Each row is a point on a landscape with many valleys, with its height.
A ball rolls from a point to whichever of its 4 nearest points has the largest drop for the distance, and stops where none of them is lower. Distance is the straight distance between rows; heights are no part of it.
z224 h=510: [166 145 147  98 130 100 102 141 117 116 135 169 112 155]
z924 h=629: [ 99 141 124 162 115 133  96 138 128 139 157  85 136 133]
z616 h=647: [148  93 148 113 126 111 168 137 129 114 145 168 183  78]
z899 h=538: [151 134  97 133 143 126 148 171  87  71  78 221 165  98]
z395 h=661: [184 153 151  95 139  95 117 145 122 104 109 176 120 132]
z387 h=701: [100 108 159  92 141 138 160 122 141 111 180 125 181  49]
z56 h=295: [110 140 138 148 134 128  94 136 125 121 166  91 149 152]
z102 h=580: [161 154 113  84 124 135 102 145 124 107 115 191  72 163]
z176 h=482: [153 134 109 132 132 118 155 158  92  81  88 220 170  96]
z36 h=414: [ 74 168 125 167 137 150 112 113 103 150 134  62 156 104]
z16 h=511: [167 142  74 142  87 162 134 121 125 117  90 178  66 187]
z509 h=522: [148 100 139 115 122 112 170 144 121 117 141 183 184  78]
z25 h=781: [187 160 119 112 145 117 132 166 111  84  73 195 138  98]
z835 h=694: [159 104 142 119 128 107 168 139 118 113 126 182 177  91]
z985 h=63: [134 108 104 167  93 123 139 127 164 167 110 110  78 150]
z22 h=412: [165 128  86 165  81 137 143 113 137 129  77 144  66 175]
z843 h=554: [ 70 160 135 164 138 159 119 108  92 136 141  65 171 114]
z959 h=289: [ 84 157 116 170 117 142 108 134 128 152 142  64 129 107]
z148 h=195: [142 127 159 117 133 107 100 133 122 110 156 129 152 160]
z542 h=59: [ 96 109  96 115 160 140 120 105 158 200  86  58  88 148]
z973 h=185: [ 70 118 169 103 169 158 149  92 115 100 170  95 170 103]
z515 h=628: [146 142 128 112 110 108  96 138 124 119 149 167  99 170]
z151 h=148: [175 116 153 109 132  97 151 137 121 109 110 177 161 104]
z449 h=327: [102 102 164 101 158 137 146 108 130 101 165 102 175 109]
z915 h=177: [ 64 140 148 146 156 161 123 100  95 110 157  75 178 134]
z271 h=867: [112 135 122 158 103 123  94 146 131 143 163 107 127 157]
z730 h=4: [127  99 109 154 119 113 140 118 171 177  82  83  79 163]
z28 h=45: [181 140 135 120 134 109 148 150 105  93  88 197 154  96]
z832 h=263: [108 113 169 114 158 135 134 111 126  97 160  97 174 132]
z687 h=121: [145 126  95 151  78 137 127 127 135 143 125 157  74 173]
z715 h=87: [133 127 101 166  81 127 128 129 151 151 131 133  77 153]
z965 h=83: [120  97 108 145 137 122 135 118 166 185  87  74  84 153]
z445 h=440: [ 61 126 173  90 168 156 150  83 117 106 180  96 164  76]
z249 h=686: [112 101 153  98 128 131 164 128 144 115 176 137 188  53]
z376 h=248: [ 93 131 150 136 148 140 103 122 119 107 163  84 170 146]
z753 h=38: [ 74 156 117 108 153 142 113  90 119 204 105  47  94  92]
z478 h=130: [160 119 132 121 129 107 169 149 107 100 104 200 176  85]
z472 h=115: [123 117 102 164 103 130 128 132 162 168 121  95  84 134]
z986 h=798: [149 107 169 110 150 110 134 130 132 101 147 124 167 127]
z120 h=114: [ 59 123 156 126 164 163 132  92 103 106 163  88 175 121]
z495 h=160: [125 123 158 126 137 116 101 129 124 108 160 110 156 157]
z442 h=303: [ 87 105 165  93 161 150 155 101 132 104 176 104 168  86]
z242 h=180: [156 129  87 151  76 147 131 125 135 136 109 167  71 175]
z889 h=243: [150 143 105 122  93 137 108 134 128 128 133 171  79 176]
z643 h=418: [127 133 141 137 118 114  91 145 128 127 164 130 131 166]
z118 h=254: [ 91 149 116 152 128 142 110 129 143 174 124  58 105  98]
z922 h=644: [181 137 158 105 141  97 131 140 120 107 110 167 144 117]
z258 h=425: [180 136  90 167  86 142 142 114 145 125  54 140  62 186]
z164 h=553: [124 119  90 127 147 124 156 172  79  65  96 230 158 100]
z553 h=442: [157 142  85 104 108 153 112 133 121 111 109 191  71 178]
z5 h=134: [153 109 107 167 102 119 144 112 167 157  70 111  67 169]
z634 h=424: [ 87 146 130 163 130 144  95 132 119 130 161  74 156 133]
z702 h=189: [122 119 154 124 146 123 111 127 126 106 159  99 168 155]
z497 h=541: [104 128 106 164 116 137 117 134 156 166 132  69  93 115]
z944 h=527: [ 98 129 109 140 129 139 126 116 156 184 113  53  87 104]
z798 h=221: [ 74 150 106  91 162 146 115  80 118 210 105  50  95 116]
z554 h=706: [169 118 166 107 149 100 136 132 125 106 131 157 150 129]
z422 h=404: [137 100 124 127 120 111 168 157 101 111 127 204 179  79]
z479 h=466: [157 145 118 102 111 124 100 142 122 116 134 180  87 170]
z760 h=632: [166 153 134  96 129 108  97 145 118 109 127 179 100 150]
z343 h=264: [139 135 105 138  87 126 107 138 133 135 149 156  84 167]
z159 h=247: [121 125 108 165  90 127 113 141 150 157 145 113  97 142]
z190 h=140: [ 79 138 109 119 152 143 113 100 133 194 105  48  91  98]
z273 h=558: [123  95 163 105 152 129 155 119 137 103 159 117 176 103]
z882 h=827: [137  98 168 102 150 117 154 124 139 107 156 128 176 108]
z618 h=184: [ 84 162 123 151 130 143 111 116 120 174 123  51 119  87]
z759 h=361: [104 107 106 132 148 130 128 114 163 194  94  63  83 134]
z310 h=637: [137  90 150 107 128 113 165 137 131 116 158 155 190  71]
z417 h=741: [185 165 135  86 142 114 107 152 119  95  97 186  99 126]
z180 h=282: [169 121  95 164  92 126 142 112 154 144  58 123  60 180]
z842 h=341: [151 137 143 115 127  99 101 140 127 115 151 150 120 163]

For each start below, name the point where the ball stops.
z395 => z495
z944 => z753
z760 => z495
z36 => z753
z882 => z120
z164 => z28
z118 => z753
z445 => z120

Two balls start at each pair of points below. Name the first point that both come to, or write -.
z472, z959 => -
z16, z102 => z687
z310, z835 => z478
z832, z249 => -
